Each row is a point on a tangle of strands that fork and nearly touch. The rows are in no order.
In the rows, zero is written as 128.
Two points are linked if the straight distance between their rows is under 141. Some points are linked to none.
suzik: [150 130  80 126 128 142 134 146 173  88 112 116 128 143  82 107 155  80
 113 114  95 116 139 105 121 117 117 193 142 135  50 153 141]
vigi: [117 152 140 160 172 159  82 104 155 179 146 143  85 134  94 100 139 145
 159 168 110 101 122 197 133 120 114 131 151 145 154 125  48]
deto: [125 126 127 116 182 141 156  98 141  91 138 160 104 137 123 119 126  78
 127 153 180 129 114 161 109 154 107 168  94 109 168 122 119]
limep: [ 90 111 158 140 148 149 126 102 133 113 109 136  86 120  84 101 193 132
 120 234  90 169  70 131 145 163  95  86 138  98 118 166 140]
vora: [143 122 129  69  85 135 115 153  72  96 110 189 146 103 157 138  77 200
 156 149 100 118 138 161  93 112 107 161 146 127 160 116  93]
gebot: [101 150 143 156 149 152 129 151 113  73 147 174  92 131 129 127 180 101
  97 161  51 186  82 126 166  95 121 133 132 119 126 162 155]
zuti: [132  91  99  74  95 149 111 131 114 168 111  92 195 145 126 187  81 102
 131 135 124 118 154  84 152 167 119 162 131 132 128 106 178]
biz: [123 129 136 145 155 108 147 140 152 114  75 135 169  89 107 103 157 145
  97 132 106 171 118 184 118 166 117  83 111 126 177 159 126]
vozaz: [132 118 121 167  64 119 127 132  49 191 146 129  98 167 147 135 141 110
 144 116 151 108 125 113 138 119 120 105  94 154 201  78 105]
ripa: [124 132 141 112 121  88 124 104 132  88 140 115 138 140 173 176 115  80
 109  62 121 188 113  93 159 123 108 146 131 115 117 151  91]
sebi: [117 103 144  96 102 139 156 145 119  98  89 132 170 126 137 114  93 155
  81  76 136 175 183  80 126 172 160  96 123 120 144 107 135]
bife: [114 113 122 142 169 150 150 111 119 102 137 124  94 160 125 113 141 103
 112 155  96 168  92 118 164 119  99 122 132 121 112 147 145]
tugen: [158 117 118 151  56 137 134 134 101 107 119 171  91 129 161 151 169 107
 144  95 113 137 118  78 141  70 137 144 150 152 147 119 109]
moz: [113 125 131  97   7 124  94 111 116 136  74 178 150 138 143 154  69 116
 116  93  96 151 109 109  88 102 111 204 147 156 128 137 181]
Bubot: [101 117 116  99  57 115 118  89 151 137 128 124 148 138 114 149  59  65
 117 158  89 102 111 106 135 139 162 152 185 114 109 122 179]
zomi: [149 107 147 152 156 159 141 118 134 160 169 145 125 143 119 120 130 126
 116 141 166  71  95 121 140  94 153 155 131 149 170 111 104]
Tureg: [100 119 174 157 152  94 177 117 161 159 130 131  96 116 103 101  98 189
 130 160 133 129  79 163 114 153 125  89 143  95 172 120 109]
Kebi: [ 95 149 144 106 113 146 158 129  93 170 135 149 113 150  99 147 150 139
 132 141 147 147 160 145 154 167 134  70 125 164 165 113 165]
Kera: [151 131 129 140 197 178  99 148 161 105 113 110 116 111  73 154 158 127
 120 169  97 100 119 111 113 198 103 118  95 138 118 142  93]
tamu: [116 113  82 147 102 128 133 153  93 118 124  81 155 151 188 119 142 129
 132  86 155 172 126 159 134  61 122 172  90 124  78 136 131]
Molob: [127 120 102  97 108 164 125 158 153 121 141 120 140 141 117 181 161 116
  92 126 104 123 132  82 126  82 154 171 158 161 100  98 166]
Fomov: [129 128  72 144 127 151 118 133  85 134 111  95 156 150 157 170  93  88
 108 133 125 117 153 152 147  77 127 175 148 133  99 120 151]
sekez: [ 88 130 150  99 108 186 141 135 178  69 130 130 116 132 102 139 193  93
  88 174 104 150 124  94  83 144 112 157 132  96  77 112 185]
Nuzo: [149  93 126 152 144 145 152 139 122 148  95 134 105 141 116 101 155 110
 135 121 121 159 132 164 170 107 121 121 138 165 119 148 133]
laro: [151 116  86 105 132 158 130 144 169  72  93 159 127 109  81 133 152  56
 162 116  48 145 151 134 156 103 111 186 188 120  58 157 149]
Tuz: [133 165 125  99 137 167 157  95 172 147 187 130 171  80 141 168 114 136
 110 103 151 104 141  76 123 146 140 127 133 114 139 119 144]
rap: [149 136  80  76 122 137  98  53 160 146 159 143 135  83 172 155  80  87
 165 103 110  77 121  66 159 144 123 149 154 116 134 116 123]
loz: [161 133  81 116 162 149 126 133  95 123 107  94 125 145 124 189 149 119
 151  79 165 133 174 152 158 114  99 137 106 157 111 112 138]
bufod: [102 111 149 168 164 143 114 127 175 170 116 103 149 116  73 151 138 154
 121 123 158 110 138 108  92 189 147  48 123 115 167 150 126]
rumub: [104 113 136 107 138 133 143 139 106  99  98 176 137 163 158 153 132  67
 139 129 132 174 156 148 160 148  88 139 139 130 129 116 164]
Bivoz: [126 119 114 107  58 135 116  95 116 151  88 160 127 163 138 165  71  73
 131 138 105 101 114 109 121 111 128 190 163 135 128 131 187]
pov: [163 101 144  93 147 163 130 121 185  97  94 141 100 108 117 104 176  85
 158 175 120 167 109 136 149 110 132 160 149 117 104 118 121]
Fure: [110  87 152 141 143 115 152  78 137 142  85 103 115 151 118 109 155 105
 161 150 134 189 112 124 131 153 101  54 161 122 131 105 154]
tadak: [145 153 125 149 150 144  96 101 144 120 143 119 123 135 116 131 124 100
  90 111 139 114 132  77 147 156 167  90 153 130  81 123 100]
Tovi: [105 114 152 137 119 100 134 102 128 152 149 116 158 137 187 123 125  54
 105 102 160 193 108 124 150 121 124 146 125 110 145 105 104]
tenib: [116 148 191  67 124 151 119  81 174  73  79 171  85 133 109 124 176  99
 132 138 183 197 130  98 122 157 114 114 145 117  94 157 147]
noko: [ 94 147 138 182  96  90 131 102  82 191 154 131 109 153 120 125 151 159
 157 114 132 106 118 115  96 130 134  78 123 147 203  91 114]
fese: [179 122 104 152 137 130 121 115 121 148 150 140 128 124 142 139 107 108
 107 121 155  43 112 113 111  66 148 170 135 156 110 144 125]
pima: [ 99 122 168  89  88 112 110 140 122 145 110 161 175 161 186 188 174  91
 162  72 136 208 113 122 160  90 105 160 126 152  86 142 144]
zapo: [156 160 100 101 173 154 108 149 139 126 105 167  92 133  73 116 163  87
 165 143  98 157 173 218 171 128 135 146 161 130 101 160 177]
Povuk: [181 101 180  53  61 168 128 134 115 167 117 174 183  96 156 147 156 169
 152 113 177 121 143 102 126 128 157 111 145 148 157 122 139]
kabem: [151 136 113 176 114 110 114 145  82 182 158  97 103 149 215 117 114 155
 153 121 124  95 121 121 104  84 109  72 108 121 155 104  63]
bil: [123 147  82 197  95 102 129 165  44  97 141 104 137 140 179 111 127 140
 136  84 111 127 123 174 129  72 138 159  84 136  90 134 102]
sani: [130 172 128 126 142 135 119 174 136  77 133 173  88 110  85 111 219 130
 102 178  65 164 116 140 154 127 145 136 114 125 127 171 182]
pabub: [135  90 176 134  75 159 161 106 139 186 130 136 155 117 146 115 145 177
 145 118 192 177 130 125  75 149 133  79 129 116 193 108 133]
Detek: [153 146  98 202 182  75 124 103 144  63 138 104 111  99 108  54 166 119
 106 104 125 143 108 143 116 125 133 102  83 125  89 206 156]
Kaze: [109 147 173  90 114 126 157 141  74 179 114 175 107 149 110 123 144 180
 150 137 117 147 145 185 161 119 103 105 116 188 137 139 146]
duz: [116 177 103 119 146 111 148 107  82 185 139 125  90 146 121 118 136 176
 142 105 117 156 150 187 175 102  76 135 108 178 132 160 150]
Rimi: [121 133 145 141 128 131 110 133 105 156 169 110 170 114 166 147 112 122
 154 104 165 148 158 136 107 163 128 144  81  91 196  98  98]
Zesa: [142  86 123 137 120 127 171 154  94 126 148 121 155 137 193 144  88 122
 131 119  94 114 111 121 148  56 103 136 157 125  53 146 136]
Gir: [141 181 114 171 192 103 140  98 100 122 107 130 104 125 106  68 135 136
 139 105 136 125 175 227 103 138 120  97 153 144 141 115 108]
vob: [ 79  83 157 137 159 143 159  98 145 140 107 138  81 116  80 114 122 147
 123 207 106 124  89 147 157 171 116  72 144  92 149 152 108]
pamo: [ 81 168  95 161 158  53 114 134  93 163 126  80 148 150 127 141 113 205
 140 131  95 120 162 159 142 154 123  48 141 128 135 110 124]
zet: [163 136 138 129 149 187 102  95 184 105 121 163  89 105  80  79 157 107
 133 177 132 158  93 126  94 141 169 153 151 141 105 125  94]
tataz: [110 108 150  72  52 142 161  98 132 157 161 160 178 108 139 146  67 117
  97 171 107 109 108  92 123 125 155 164 176 115 119 121 187]
zor: [118 140 151 100 168 154 135 102 138  93  75 140  84 119 112 118 197 118
 144 200 107 168 108 178 135 163 134  74 143 115 123 130 151]
rilem: [131  87 137 105  72 143 171 155 118 163 131 132 161 138 167 146  86 125
  87 143 107 114 122 104 143  79 148 138 178 103  96 116 150]
suge: [176 143 110  48  55 142 117 106 153 169 131 134 168  79 188 132 113 164
 153  81 149 105 137  48  99 115 136 150 146 110 146 125 155]
fozu: [148 137 116 196 161 100 116 144  89 151 162 109  91 122 130 100 132 154
 142 127 109  97  91 160 187  84 135 118 116 172 124 166  98]
zuror: [ 98 178  87 177 176  76  90  88 111 103 111 122  91 124 118  96 200 144
 130 143  84 154  98 149 114 149  77  93 114 119 165 164  97]
Loru: [118 104 155 101  43 152 159 122 115 130 107 146 145 140 156  96 120 161
 128 106 125 185 177  90 148 151 152  77 168 109 125  98 169]
pav: [130 124 149 203 161  87  77 171 149 102 157 144 130 129 169 100  54 140
 192 104 130  74 147 135 115 113 139  31 127 125 136 127 136]
Dom: [117 148 106  92 127 157  69  52 182 144 150 144 142  96 136 141 117  63
 163 126 153 110 126  83 140 178 141 172 134  90 163  99 102]
Gagib: [103 143 118  82  85 138 110 118 160  85 127 151  92 165  86 151 117  74
 110 111 136 155 117  39 125 149 105 160 171 113  86 142 148]
zofud: [137 128 131 170 110 110 100 182  52 139 136 139 184 144 175 135 103 164
 149  75 168  88 163 154 121 125 130 103  86 183 113 139 122]
maf: [107 137 130 111 154 120 151 137 155 114  70 114 116 124  87 101 163 177
 126 166  80 179 113 170 129 149 121  80 152 121 140 142 159]
Duzaz: [176  95  65 131  87 129  83 160 134 102  63  78 161 115 183 138 123 132
 149 130 139  83 129 110  68  91 145 150 134 109  81 104 115]
res: [110 121 159  89 150 151 176 143 182  81 114 126 104  98 131 122 166 119
 101 181  91 169 122 122  99 141 136 118 155  89  81 115 184]
dites: [106 149 160 105 188 177 137  91 156 155 160 128  97 107  99 112 136 157
 109 195 151 116 113 179 134 130 127 132 143 107 102 122 124]
lik: [100 145  83 141 134 113 136 187 119 119 131 120 116 115 107 129 152 150
  94 120  70 145 120 164 149  91 143 148 133 137 133 129 157]
tugap: [141  89 175  74 119 137  99 100 172 133  75 147 130 146 147 141 157  73
 168 163 167 146 103 150 132 115 152 152 163 119 123 100 135]
fol: [118 128 167 102 169 169 180 113 181 139 147 113 153 101 128 138 111 128
  69 170 161 133 120 144 103 139 112 115 129 114 108 130 142]
Rokab: [139 120 144 163 148 109  93 203 153 141  99 128 176  89 129 129  86 211
 147  97 115  61 145 163 113 130 146 106 120 140 146 148 109]
Vigek: [125 177  85 152 186 129  91 124 122  90 137 115  73 134  91 100 177 151
 133 162  86 157 114 134 105 164  90 134  78  97 148 136  86]
rut: [ 95 150 134  75  68 115 116 147 171 133 143 103 119 148 128 162 134 114
 101  76 135 153 128  30 146 119 121 141 183  95  98 112 152]
zigel: [106 132 113 145 149 123 133 142 125  93 126 123 151 143 123 138 103  92
  64 131  89 104 152 111 155 137 177 116 145 125 104 111 131]
ter: [138 129 101 143 118  87 128 104 122 111 130 129 163 108 145 136  68  96
 114  91 166  75 127 139  99 121 147 188 110 158 112 148 141]
gab: [ 75 137 142  85  91 142 118 129 195  95 101 143 113 167 112 141 173 107
 113 152 136 170 126 103 103 120 151 167 179  89  90  93 201]
bigav: [135 106 134 150 106 158 160  99 144 129 186 154 117 113 110 132  89 116
 122 180 157  63  80 117  92 102 163 170 151 119 169 130 133]
zoz: [149 120 150 105  82 177 171 142  75 169 120 159 158 134 122  89 108 199
 109 138 178 109 163 170 120 124 132 127 135 147 139 121 157]
zakel: [ 87 124 158 122  72 130 138  78 167 122 158 159 106 106  86 109 126  73
 109 140 174 112  95  58 127 165 175 132 126  71 146 126 108]
sagu: [109 150 113 189 158  84 136 120 116 129  97 121 163 106 109 127 186 170
  94 104 111 126  87 150 118 154 101  88  93 142 171 195 146]
gake: [142 126 182 118  78 137 131 116  98 160 122 143 154  94 185  90 133 156
 161 116 145 183 146 176  86 132 125  73 150 121 184  83 113]
maz: [106 114 148 175 144 117 131  55  96 152 123  99 111 132 102 100 164  84
 149 136 153 134 108 113 105 181 116  38 128 151 145 131 130]
baret: [122 106 185  98 125 152 136 145 157 145 103 148 142 158 143 182 178 109
 124  91 133 198 120 100 172  90 106 126 138 167  83 150 165]
bukot: [179  60 112 126 109 106 101 194 109 115  96  83 172 102 164 112  98 170
 149 129 103  79 116 138 106  94 139 165 115 108  97 121  96]
zut: [104 122 127 119  50 150 113 134  83 141 130 130 177 157 198 160 157 109
 123  76 158 199 125 139 120  73 117 173 127 135  95 118 138]
Moved: [139  83 140 127  77 146 139 116  92 176  89 132 138 165 175 141  98  70
 160 102 148 105 158 102 175 127 113 107 148 127 148 112 120]
rukel: [149  95 113 157 136 112 145 159  69 152 170  92 136 131 201 134  83 165
 136 118 132  88 127 127 137  67 111 104  91 137  82 137 138]
Pamud: [133 121  87 187 177  57 140 149 132  87 112  84 145  99 129  80 162 162
 133 105 113 166 107 161 114 134 141  92  93 107  81 168 151]
Zup: [165 160 110 165 137 141 138 118  83 100 129 156 107 138 138 128 131 122
 151  83 111 109 145 119 134 129 143  97 152 150 143  87  99]
fula: [130 153  77 135 148 110 139 170 184 116 158  86 110  92 105 133 151 204
 114  97  68 134 111 159 113  92 131 154  89 148 131 131 115]
Sed: [146 131 106 149 189 125 159 129 147 120 133  82 116 113 100  95 131 154
 101 110 146 114 124 143  94 125 122 138 102 138 125 141 147]
naki: [133 102 132  83  90 145 107 103 146 155 107 105 117 167 176 141 134  70
 150 133 158 175 142 107 142  95 117 166 166  92 116  91 127]
lato: [ 81 123 140 159 121  82  80 157  61 183 113  84 170 142 168  95 120 179
  92 103 118 131 148 193 122 116 123 160  86 134 144 128  80]
Gup: [138 140  94 147 180 118  98 163 113 139 124  75 129 126 126 165 144 149
 175  99 143 109 149 171 147 152 123 128  73 147 115 122 106]
detod: [162  98  90 117  84 138 101 127 141 155  96  89 141 143 161 161 134 101
 130 108 142 113 125  80 111  94 149 157 129  98 124 102 123]
kon: [135 110 137 105  96 123  84 176  58 124 109 164 160 110 148 148 111 184
 148 105 117 124 145 158 112 139 117 147 119 143 187 117  47]
luro: [179 116 123 108 133 134 141  77 146 117 145 160 141 104 156 161  90  96
 149 124 117 104 118 112 145 112 136 140 169 135 141 110 117]
Puvof: [134 154 176 110 119 176 130  78 188  95 113 178  85 109  86  81 173 126
 122 158 170 165  95  95  95 153 140  99 158 123  72 148 101]
dumom: [159 111 148 175  94 116 155 121  60 178 121 138 141 158 158 134 132 108
 144  82 142 124 144 108 157 123 113  92 111 172 148 121 121]
dig: [136 113 105 145  68 119  80 165  51 129 147 142 135 101 183 152 105 200
 148  96 119  85 136 128  98  90 118 138  89 134 166 133  51]
fuv: [ 87 129 140 158 143  88 105 153  91 151 149 107 163 129 159 112  95 168
 120 113 160 144 164 181  93 166 117 154  77 108 178 119  79]
fot: [103 154 137 129  94  99 158 120 129  80 131 141  94 182 130 117 159 112
  95  67 169 201 119  80 117 114  98 153 124 121 109 137 138]
Moli: [140 150  92 110 173 176 105 128 137  75 125 173  98 137  94 128 139  81
 177 147  71 173 147 148 143 145 105 178 146 115  82 161 146]
Tal: [139 125 142 141 142 142 152 136 183 136 172 119 148 109 118 149 107 133
 119 126 140  70 148  87  71 173 162 121 110 110 123 131 124]
vavok: [140 132 168  96 150 133 133 101 154  86  73 163 127 146 156 143 178  70
 130 139 147 207 131 134 147 163 105 107 114 129 130 148 140]
zol: [141  97  92 102 148 160 123 144 124 145 101  89  72 157 103 133 121 111
 167 195 122 105 115 163 130 109 103 180 140 113 123 103 129]
taba: [142 132 113 141 152 125 112 115 143  79 151 100 102 154  93  83 123 100
 101 133 141 117 124  73 106 111 134 183 131 135  36 144 142]
Taf: [123 153  99 141 112  93  96 177 114 103 146 112 182 121 139 169  93 136
 101  94 107  68 148 111 101 106 169 147 105 150  93 100 174]
vagaz: [108 103 184 117  82 144 163  84 147 142  87 143 133 111 106 117 177 131
 153 139 183 183 132 126 104 183 139  40 108 102 171 104 148]
vefaz: [127 106 125 127 140 125 160 152 144  82 106 126 130 138  83 144  83 135
 155 157 131  90 127 105  82 182 132 134  81  98 182 110 127]
salob: [135 140 147 225 153 105  68 130 130 155 185 117 106 126 183 109  99 130
 172 107 157  77 115 125 128  83 136  46 124 127 115 117 131]
bolod: [154  96 147 167 160  98  94 153 142 101 172 144 139 128 138 118  56 109
 163 131 121  44 137  89 128 107 142  96 127 124 101 125 126]
Rovu: [131 169 127 126 105  99 100 147  80 169 148 114 120 105 212 154 109 216
 162 109 109  84 157 129 103 106  90  98  87 117 151  97  41]
pata: [130 105 157 147 165 124 177 160 135 155 177 112 146 135 102 111  60 127
  95 162 131  48 115 122 159 129 171  86 132 136  82 140 136]
Damor: [ 96 132 132 178 169  99 126 110 144 168  95  90 158 110 112 161 183 156
 125 111 145 142 107 122  97 184 117  49 113 152 193 165 138]
Vut: [132  97 136 153 142  82  85 199 109 132 105  87 163 110 162  90  63 202
 157 128 107  68 143 171 121 121 132 124 114 107 125 132  73]
fepap: [ 57 182 124 161 163  46 123  87  98 140 149  94  89 129 125 108 147 137
 128 138  68 150 128 147 116 164  85  71 120 115 176 118  89]
lesa: [ 92 163 103 142 130 105 108 175 153 119 129 122  78 120  66 109 179 140
  84 180  60 154 107 150 166 122 132 143 114 129 158 142 148]
rusun: [133 128 151 105 147 107 119  88 151 111 164 104 127 132  97 130  93  55
 104 121 165 117  97  51 137 178  82 145 106 111  89 175 115]
Nit: [169 125 121 158 137 122 117 181 142 120  94 131 157 121  94 140 114 163
 135  94 112  39 133 123 118 128 163 130 122 153 162 100  99]
Kabi: [136 139 146 122 141  86 125 131 157 115 144 133 143  96 145 159 118  94
  98  56 133 151 115  59 175 165 123  90 128 135 129 173  99]
Botim: [136 178 115 174 176 150 100  99 112 123 125 180  93 120  53 101 155 119
 144 165  93 139 123 159 114 172 128 113 131 182 145 150  84]
ziv: [126 142 139 175 167 103 127 145 125 110 157 138 148  96 153 180 120 134
 132  59  90 136 129 106 153 170 133  70 105 130 162 139  90]
zavi: [155 141 105 129  91 112 113 130 130 167 149 125 183 101 174 109  76 153
 142  91 179  50 175  78  99 129 150 121 114 100 130 127 138]
tofer: [147 105 174  52  97 181 187 115 115 158 138 175 159 122 127 132 126 181
 159 144 191 145 147 146 140 139 136 109 127 133 157 117 152]
kidif: [140 154 111  77 171 131 102 155 159 128 171 122  77 108 121 136 151 113
 139 172  59 156 134 199 196 109  97 189 114 113 109 158 120]
Keges: [124 132 144 170 134 106 113 114 109 194 184  89 106 156 185 113 103 164
 122 141 138  74 115 138 144  96 128  64 131 124 139 112 111]
gam: [147 120 106 156 144 117 161 160  89 180 150  99 115 101 153 134 130 198
 127 113  96  98 100 163 159  55 109 121 121 159 108 163 112]
Fofen: [145 157  80 136  99 115 130 136  50 161  97 119 165 146 193 125 117 115
  95 129 161 101 165 179 114  88 128 144 159 137 112 122 133]
Nagim: [127 144 118 188 147 108 122 107 120  89 167 119  96 151 127  61 115 111
  82 122 182 126 120  96  93 106 150 145 102 141  80 137 144]
vomez: [157 123  96 143 153  63  99 103 150  82 125 133 138 149 151 131  54  63
 152 103 142  79 105 124 120 115 136 166 126 134  94 129 109]
segav: [146 116 131  77  93 123 176 141 102  90 111 192 124 150 117 111  82 164
 173 169 129 134 120 169 126 112 100 186 117 133 158 135 122]
kek: [ 90 157 124 161 141 109 157 133  75 122 136 132 132 148 126 125  82  92
  75 145 115 121 160 155 172 168 150  74 140 117 158  97 123]
Bagi: [ 68 174 128 171 148  70 158 124  67 137 154 127 107 141 140 108  96 142
  94 140  98 156 128 168 158 138 116  91 120 128 153 124 113]
tivan: [123 131 116 167 109  90  81 191  74 136 150 112 197 119 160 142  92 168
 119  98 123  55 140 125 146 108 159 120  97 144 125 115 129]
bab: [141 165 120 157 210 121  87 115 156 185 151  74  73 121  97  90 138 172
 142 152 105 113 105 168 138 102 107 127 137 114 104 138  78]
mis: [157  83 133 123 122 154 148 137 154 156  98 117 117 155 117 134 193 111
 127  99 151 151 100 125 162  66 117 155 137 176 103 149 144]
soseb: [126 139 108  99 202 157 126 112 153 150 161 105  74 113  80  90 132 166
 129 197  82 133 108 170 148 139 103 108 160 104  93 135  96]
lifek: [111  90 131 124  70 134 146 157 106  79 108 149 165 135 133 139 136 139
 134 115 109 195 119 109  99 112 120 204 106 125 132 122 160]
Nofi: [128 152 139 209 189  97 100  83 138  72 144 103 108 131 109  61 126 128
 116 104 188 124 132 117  77 141 144  98 102 120  83 166 146]
Gopuf: [138 102 147 152 126 112 136 136 148 107 137 123 123 145 121  78  61 122
 115 143 125  40 120  86 136 122 187  66 158 122  75 116 138]
vigik: [125 181 152 138 145 144 105 127 105 101 127 202  88  96  97 138 170 138
 129 126 129 142 124 167 139 149 143 107 128 173 173 122  96]
sopo: [115 145 103 183  72 105 123 148  40 125 145 116 132 157 214 107 105 117
 108 125 138 122 146 144 109  85 135 130 133 111 125 103 118]
dopur: [147 147 120 107  99 133 144 140 139  93  75 163 151 127 140 104 155 126
 103  85 166 145 145 155 108  81 155 153 155 155 121 112 142]
zusiz: [ 94 179 140 170 157 132 131 123 126 120 133 172 125  93 106 155 131 123
 113 116 101 133 134 145 121 192 131  51 119 139 176 135  93]
fosed: [115 132 148 101  65 165 121 134  84 171 111 141 152 135 147 123 158 134
 136 130 145 141 191 129 150 131 159  71 152 145 156  82 156]
geni: [126  92 127  76 162 173 143 107 131 150 119  97 107 146  99 156 122 115
 153 173 164 120 129 158 155 150 108 148 133 124 140  91 126]
Pino: [143 114 135 159 152 115 125 143 160 151  82 106 115 145  60 131 148 171
 144 116 146  85 132 130 104 158 153  93 109 143 184 109 116]
narot: [141  81 167  79 190 175 182 119 141 123 128 135  95 143  86 131 143 123
 148 163 171 148 123 133 147 141  83 121 105 140 123 143 131]
vin: [145  95 149 137 192 128 145 107 138 116 137 101 122 138 111 131 110  93
 114 136 138  77 102  72 140 183  90 101  85 121 113 173 114]
dis: [173 140 164 116 114 173 138  86 117 151 156 198 107 108 159 147 135 109
 168 154 122  92 111 126 137  99 136  94 172 142 145 103 100]
Dafis: [119 132 101 131  90  97 103 141 119 105 155  92 156 147 142 137 106 124
 108  88 131 100 166  51 105 119 164 126 137 122  92  92 161]
Tarov: [170 154 114  58 104 136 131  99 188 132 150 121 161  64 137 162 133 151
 128  68 139  86 153  44 115 150 136 140 152 131 120 136 136]
Voku: [159  88 136 110  86 150 156 137 100 144 133 119 175 152 110 131  92 157
 112 119 171 116 132 107 117 119 128 158 125 163 148 130 152]
kado: [139 133 104 131  78 137 118 163 119  89 131 148 156 114 133 182 147 132
 110  98  79 120 123  88 121  91 169 155 137 167 145 102 113]
defod: [150 102 132 165 217 123 121 153 147 102 128  89 124 106  90 135 143 126
 131 143  81  82 118 117 154 155  97  82  79 137 109 198 109]
Sozov: [124 138 135 112 103 131 152 135 102 179 100 138 110 144 109 102 131 204
 125 144 133 107 128 177 134  99 127 118 142 159 157 118 125]
Peg: [155 160 100  81 137 126 123 119 149 140 165 112  67 144 100  96 127 130
 140 187 111 132 136 209 156  65 109 209 123 107 116 159 143]
Vun: [108 117 136 158 131 120 131 126 142 132 153 107 147 132 145 146 163 107
 127 134 165 175 123 123 107 125 137 138  92  92 180  66 112]
Tav: [131 105 100  94  51 130 117 148 120  98 106 152 165 130 118 169 100 143
 135 107  89 142 119  86  69 117 141 222 150 146 130 112 188]
luk: [108 142 101 115 109  94  96 143 156  80 135  91 110 163 157 147  95  83
 122  67 131 137 131  40 140 108 147 132 156 101  77 100 140]
Lemed: [127 178  91 100 179 123  72 129 175 120 147 115  60 102 105 115 167 149
 138 176  64 171 131 167 156 138  88 162  76 107 127 158  96]
kuvil: [ 72 166 118 145 149  98 162  90  67 162 154 127 106 146 132 104 136 151
 112 115 158 163 143 197 136 114  95 131  91 147 143 130 130]
kup: [119 102 153  97 141 149 193 138 183 107 112 123 154 113 118 119 109 136
  93 150 125 154 121 120 141 134 159 113 163 117 114 114 170]
Kada: [131 108 109 125 152 146 118 160 170 104 153 106  90 120  70 139 160 114
  99 187 109 106 114 118 100 143 142 157 114 132 142 115 116]
gogi: [155 126 165  51  59 144 106  97 134 153 138 182 188 100 183 151 120 155
 148 136 178 141 126  91  97 125 144 167 145 122 177 105 160]
vosuv: [156  65 141  99 103 133 200 159 139 109 139 104 138 132  88 132 122 155
 115 108 137  99 136  71  99 106 129 158 114 168 120 126 148]
tosa: [132 145 120 113 144 142 122 153 105 116  88 175 132 160 131 139 156  71
 163 143 115 175 169 225 156 123 111 168 142 133 119 116 156]
panug: [139 167  94 139 187 104 132 161 166 119 181  70  85  88  78 110 158 190
 121 132 114  99 138 155  94 122 101 144  68 125  87 154 127]
pudi: [158  96 128 151 196 123 151 121 121  93  97  95 105 124 113  94 159  99
 116 138  74 143 101 122 154 157  87 112 111 111  86 199 148]
kabu: [162 101 135 139 151 113 176 163 140 102 113 118 114 129  80 102 108 147
 103 113 130  84 134 101 121 121 138 122 116 150 100 148 163]
Pif: [ 94 150 117 100  87 166 104 162 170 145  92 141 153 151  96 153 167 105
 100 152 115 128 130 129 121  86 170 173 176 131  86  91 188]
Riruv: [103 146  83  56 104 116 126 138 153 106 151 154  99 142  80 124  92 123
 128 183  78 121 157 197 140  98 116 223 130 115 140 145 151]
Mel: [137 120 120  56 102 164 133 106 138 166 164 117 189 110 157 175 120  92
 126 108 138 128 134  59 162 135 144 147 150 124 138 102 177]
bup: [139 108 131  92 157  71 117 106 139 113 149 105 150 147 142 140  46  67
 122  92 162 104 105  97 154 142 117 148 125 105  84 153 106]
fudi: [137 117 174 153 151 174 168 129 179 161 143 128 151 109  82 166 130 135
 112 124 173  86 133  98  92 195 133 107  92 104 171 157 129]
ruku: [ 94 144 144 178 140 109 150  75  82 157 136 127  76 157  77  90 154 136
 155 163 159 128 102 141 102 155 129  81 126 149 166 120 115]
nin: [164 146 136 112  59 160 103 109 111 121 126 210 100 115 171 163 167  93
 143 128 130 111 134  90 124  98 152 109 187 155 153 104 122]
fotos: [154 105  82 141 170 126 108 163 134 115 138  77  90 145  83 117 147  97
 151 162  87 113 115 137 135 108 133 187 118 118 116 118  89]
seb: [ 94 150 114  99 103 134  86  68 191 134 150 111 129  99 103 129 101  80
 120 161 158 106 123  67 111 180 183 154 156  75 134 106 105]
Rukim: [117 116 154 120 154 146 133  70 162 107 100 116 126 114 127 123 167 104
 135 136 144 170 118  96 129 194 115  59 131  84 177 100 145]
busul: [112 143  99 134 170 101 102 156 109 151 118  82 130 136 126 136 138 122
 153 111 130 157 138 216 192 131  99 162  69 162 141 146  84]
fivu: [ 94 133 121  77  87 101 169 143 101 116 128 177 110 147  90  71  64 160
 126 161 100 130 154 191 142 112 105 195 105 119 161 148 140]
bamek: [122 162 153 176 198 157  99 132 178 178 125 149 111 123  92 142 111 155
 125 132 125  63 152 166 128 155 141 139 134 150 162 167  71]
Bag: [104 129 101 160 122  85 101 175  76 173 127  67 146 119 164 133 138 163
 141 115 133 143 112 216 145 101 110 158  67 130 120 122  69]
gudi: [113  94 142 100  71 124 129 129  90  97 142 126 167 129 190 138 142 123
 130  86 164 221 125 130  92 119 114 188 105 111 141 116 120]
beve: [124 105 148  66  91 146 186 131 175  97 112 136 157  89 136 135  79 144
  86 115 122 158 145  60 124 174 149  84 155 100 117 135 153]
nuku: [121 128 131 111 159 126 118 102 177 113  93 126 171 119 102 138  79  73
  90 150 172 127 153 125 135 193 158 129 128  94 133 129 106]
Sufad: [144 137 108 134 161 145  96 110 131 129 113  89 125 162 105 157 148 133
 120  84 150 113 176  98 140 133 143 102 125 159  70 119 126]
maron: [114 100 175 133 113 113 171 128 115 148 112 129 125 122 158  71 102 178
 142 145 123 193  95 176 101 138  99  90 145  98 166 108 109]
vapi: [100 112 148 103  92 145 141  76 156  63 138 159  87 133  93 121 136  74
 114 142 143 168 110  44 122 171 140 141 141  80 126 124 112]

Follow the links from the first point to the second, and from the first to the third. Name the last point that the two ways share.
fozu / lesa / vin -> bife
Fofen / Zesa / tofer -> zut
Kebi / Kera / Damor -> zoz
geni / sekez / Gup -> Kaze
pudi / segav / soseb -> Kaze
bup / kek / Fofen -> bife

A fork is a point with three links. Follow the links from the first point to the second and name the forks in between, in order.
rap / loz -> kup > Kaze > Bagi
pudi / Rimi -> bife > zoz > Kaze > Bagi
Povuk / Botim -> zoz > Kaze > Bagi
zapo / vosuv -> bufod > Tuz > zoz

A fork is a point with three links, a tip a point with one. Leave the first point through the second and follow the links. Name the first fork or tip that comes.
fepap / zuror -> pata
noko / ruku -> bufod
Molob / kado -> zofud
zor / limep -> Moved
tenib / vavok -> Pamud
